The views of a scene show one set of named points, each view turned or mirrored, shifted and resized as a whole, with a little noise and some points left out.
In the rows, zero is written as 128.

Scene 1
View 1
J_886: [182 184 103 168 107 135 175 179  92 117 110 124 105 128 183  47 110 175
 103  93  92  95 127  83 163]
J_657: [127 114  95  20  68 147  26 151 139 178 135  89 232 189 154 244  70  99
 137  53  25 136 108 192 222]
J_994: [151 159 109 132 105 128 132 166 117 117 116 116 121 136 164 114 111 163
 117  78  79 103 127 137 181]
J_625: [175 178  79 116  73 145 120 163  93 154 116 114 165 152 185 101  85 145
 107  82  71 117 109  93 185]
J_874: [118 181  69 111  57 120  70 130 120 132 119 116 147 135 168 167 103 168
 112  50  77 115 110 156 199]
J_627: [125 159 142 187 145 104 169 168 131  59 109 128  38 102 143  85 151 208
 118  77 101  78 153 168 169]
J_70: [180 192 116 202 125 125 202 183  94  89 105 134  63 109 178  15 126 196
  99 100 108  83 139  83 153]
J_453: [119 139  81  56  58 134  32 136 135 159 129  96 200 168 160 225  81 125
 128  47  46 131 105 183 214]
J_578: [150 193  88 163  87 122 141 152 103 108 109 125 103 119 176  82 117 189
 102  76  96  96 121 112 175]
J_928: [152 142 103  87  92 138  96 166 121 145 121 105 169 160 164 157  90 133
 126  72  56 115 119 148 194]
J_87: [126 170  61  80  40 132  46 131 120 159 124 107 190 158 172 190  84 142
 115  50  62 127 100 147 210]
J_116: [139 171  91 126  81 127 110 151 115 122 118 113 127 136 167 128 110 169
 111  69  79 107 118 141 187]
J_889: [180 106 178 136 179 139 196 216 127 100 113 111  94 146 147  77 117 138
 138 107  60  90 158 142 163]
J_272: [214 136 152 146 157 151 211 220 100 124 113 115 115 153 174  35 101 135
 123 120  67  95 146  85 157]
J_417: [162 138 147 147 146 128 171 188 123  96 113 114  90 134 153  88 122 163
 127  92  74  90 146 141 169]
J_369: [123 206  93 196  97 102 145 141 114  73 107 135  55  93 165  81 143 221
 101  67 115  87 131 135 168]
J_913: [143 202  74 159  76 120 126 145 101 114 111 126 108 120 179  95 116 193
  97  69  99 101 116 111 179]
J_76: [137 128 142 122 136 124 133 175 137  98 118 112 103 140 145 136 120 157
 132  79  66  97 145 177 183]
View 2
J_87: [217  57 194  73 138 115 135 110  83 107  69 111 218 149 136 162 144 125
  69  38  49 187 134 111 178]
J_76: [149 108 190  76 110 142 115 119 109 151 119 132 157 146 157 142  92 128
  93 119  44 200 150  89 107]
J_657: [240  35 234  47 119 151 158 113  66  76  70 153 238 164 174 173 109 138
  42   7  13 188 122  90 156]
J_913: [152 110 148  92 137  91 105 110 114 167  96  87 162 127 115 135 146 114
 117 108  86 201 157 121 159]
J_453: [226  50 215  68 128 139 140 112  74  87  77 124 225 163 157 171 129 129
  50  33  26 186 130  94 163]
J_889: [113 127 182  45  94 137 130 120 122 192 127 166 133 126 172 119  59 140
 130 131  58 225 153  99  79]
J_70: [ 94 149 129  76 120  86 104 113 140 224 119 110 114 105 122 107 112 121
 164 156 104 222 165 130 120]
J_928: [186  78 194  54 119 125 139 114  93 134  86 138 192 140 155 148 109 132
  89  60  49 204 136 108 143]
J_417: [125 125 170  70 111 125 117 119 121 181 120 134 139 130 151 127  91 127
 123 130  64 212 155 103 105]
J_886: [127 123 141  63 127  84 121 111 124 199  98 116 144 108 125 118 119 125
 148 112  96 219 155 134 140]
J_627: [106 146 164 113 114 138  78 124 130 181 144  96 117 150 135 133 106 112
 107 184  63 195 170  87  95]
J_874: [193  80 178  92 138 116 114 110  94 122  87  92 195 150 129 156 149 117
  76  75  55 186 144 105 166]
J_369: [127 134 140 119 134 103  79 116 127 176 118  68 137 136 107 135 145 104
 115 157  86 193 170 109 143]
J_994: [153 102 171  73 123 115 120 113 111 161 101 119 165 132 142 136 114 124
 107 102  64 206 149 110 135]
J_625: [173  87 164  52 131  89 142 109 102 161  74 125 185 115 134 131 128 131
 124  59  80 213 141 133 163]
J_578: [144 116 150  84 134  96 107 112 117 175 101  96 154 124 119 133 138 117
 123 116  86 205 155 122 150]
View 3
J_76: [103 147 130 136 140 150 139 159 120 156 129 108 129 119 142 110 137 105
 159 139 158 105 114  95 161]
J_369: [105 114 120 107 128 146  86 130 172 117 127 128 125 139 103 118 143 117
 162 128 126 128 120 133 157]
J_913: [112 129 131 129 132 123  89 133 145 137 113 118 129 123  79 126 145 122
 146 146 132 114 131 122 155]
J_657: [121 189 191 197 114 143 143 145  25 204  97  86 161  93 100  92 153  75
 136 200 164  69 137  73 161]
J_272: [112 143  92 128 185  90 144 184 157 162 128  99  96 101 119 154 123 161
 145 122 170  98 123  96 150]
J_116: [112 143 142 144 130 134 109 140 118 153 112 110 135 117  96 115 145 109
 147 156 143 104 129 109 157]
J_994: [111 143 131 139 141 131 119 149 126 154 119 109 128 116 107 121 141 116
 150 147 150 102 125 104 156]
J_417: [103 139 112 125 157 131 133 166 146 150 133 111 115 119 135 125 131 128
 157 127 156 109 116 101 156]
J_928: [116 162 151 160 134 128 129 151  89 176 109  99 137 103 101 114 145 108
 143 166 156  90 132  93 157]
J_578: [112 128 126 126 139 123  97 138 150 136 117 117 124 124  86 129 142 125
 150 140 138 113 130 121 153]
J_87: [122 162 177 172 111 132 107 128  70 173  94 101 153 106  70 103 155  90
 135 188 142  87 141  99 157]
J_889: [102 147 101 127 173 124 156 186 145 162 139 100 107 111 155 132 125 136
 157 121 171 102 109  91 155]
J_625: [121 150 137 154 146  98 109 146 116 165 104 102 127 102  69 135 144 130
 133 162 150  93 142 105 152]
J_627: [ 96 121 109 103 140 160 116 150 169 123 141 124 121 140 146 114 135 116
 169 115 142 128 106 118 160]
View 4
J_70: [101  96 115 101  79 147 148 115 162 131 103 158  99  74 159 210  98 140
 105 121  95 149 113 110 130]
J_578: [ 77 121 129 109 125 122 122 151 150 121 133 162 134 120 142 180 126 135
  88 120 105 118 135  91 132]
J_913: [ 66 123 129 110 133 119 119 158 151 117 137 168 135 127 139 180 130 133
  82 119 110 107 142  88 134]
J_369: [ 61 125 135 116 131 129  97 117 139 115 112 185 117  93 131 192  92 134
  95 118 119 118 142  99 139]
J_76: [119 153 147 124 137 119  91 126 128 110 170 135 175 115 146 128 124 146
  94 129 103 174 125  99 134]
J_625: [ 95 118 125 104 127 110 150 197 160 124 168 136 158 158 152 158 169 138
  75 121  96 116 130  76 124]
J_453: [ 91 175 158 129 191  81  84 206 125 103 217 130 223 196 132  87 187 138
  59 127 110 121 151  65 129]
J_994: [100 137 137 117 133 116 116 154 144 117 160 144 158 128 147 149 138 141
  87 124 102 142 130  90 132]
J_417: [124 130 132 114 112 129 116 121 143 121 151 137 148  99 155 153 118 145
 101 127  97 177 115 103 133]
J_87: [ 72 151 145 118 178  87 109 220 139 109 197 142 196 198 132 120 191 133
  57 122 111  92 153  63 124]
J_889: [158 130 129 116  93 136 128 114 145 125 162 115 157  89 169 140 120 152
 106 131  85 209  98 109 130]
J_272: [152 100 112 100  76 137 170 142 168 136 151 111 136 100 179 168 138 150
 105 128  77 184  94 101 123]
J_627: [ 96 137 142 123 122 135  82  86 132 114 123 167 131  70 139 170  80 141
 107 125 110 166 126 113 141]
J_874: [ 65 152 148 123 169  96  93 180 133 107 172 158 176 161 128 136 153 133
  68 120 116 103 153  74 131]
J_886: [ 99 103 116 101  98 132 153 152 163 131 130 147 120 111 156 192 131 141
  94 122  94 133 120  95 127]
J_657: [113 182 159 129 193  74  88 220 121 102 244 109 245 210 139  61 209 141
  58 130 104 139 143  60 126]
J_116: [ 85 140 139 116 146 108 108 164 141 113 161 151 163 141 138 148 142 138
  80 122 109 126 139  83 132]

In a view up to two points have been moved. Name them for each view, in the order of its rows, or write -.
view 1 -> J_70
view 2 -> J_627
view 3 -> -
view 4 -> J_87
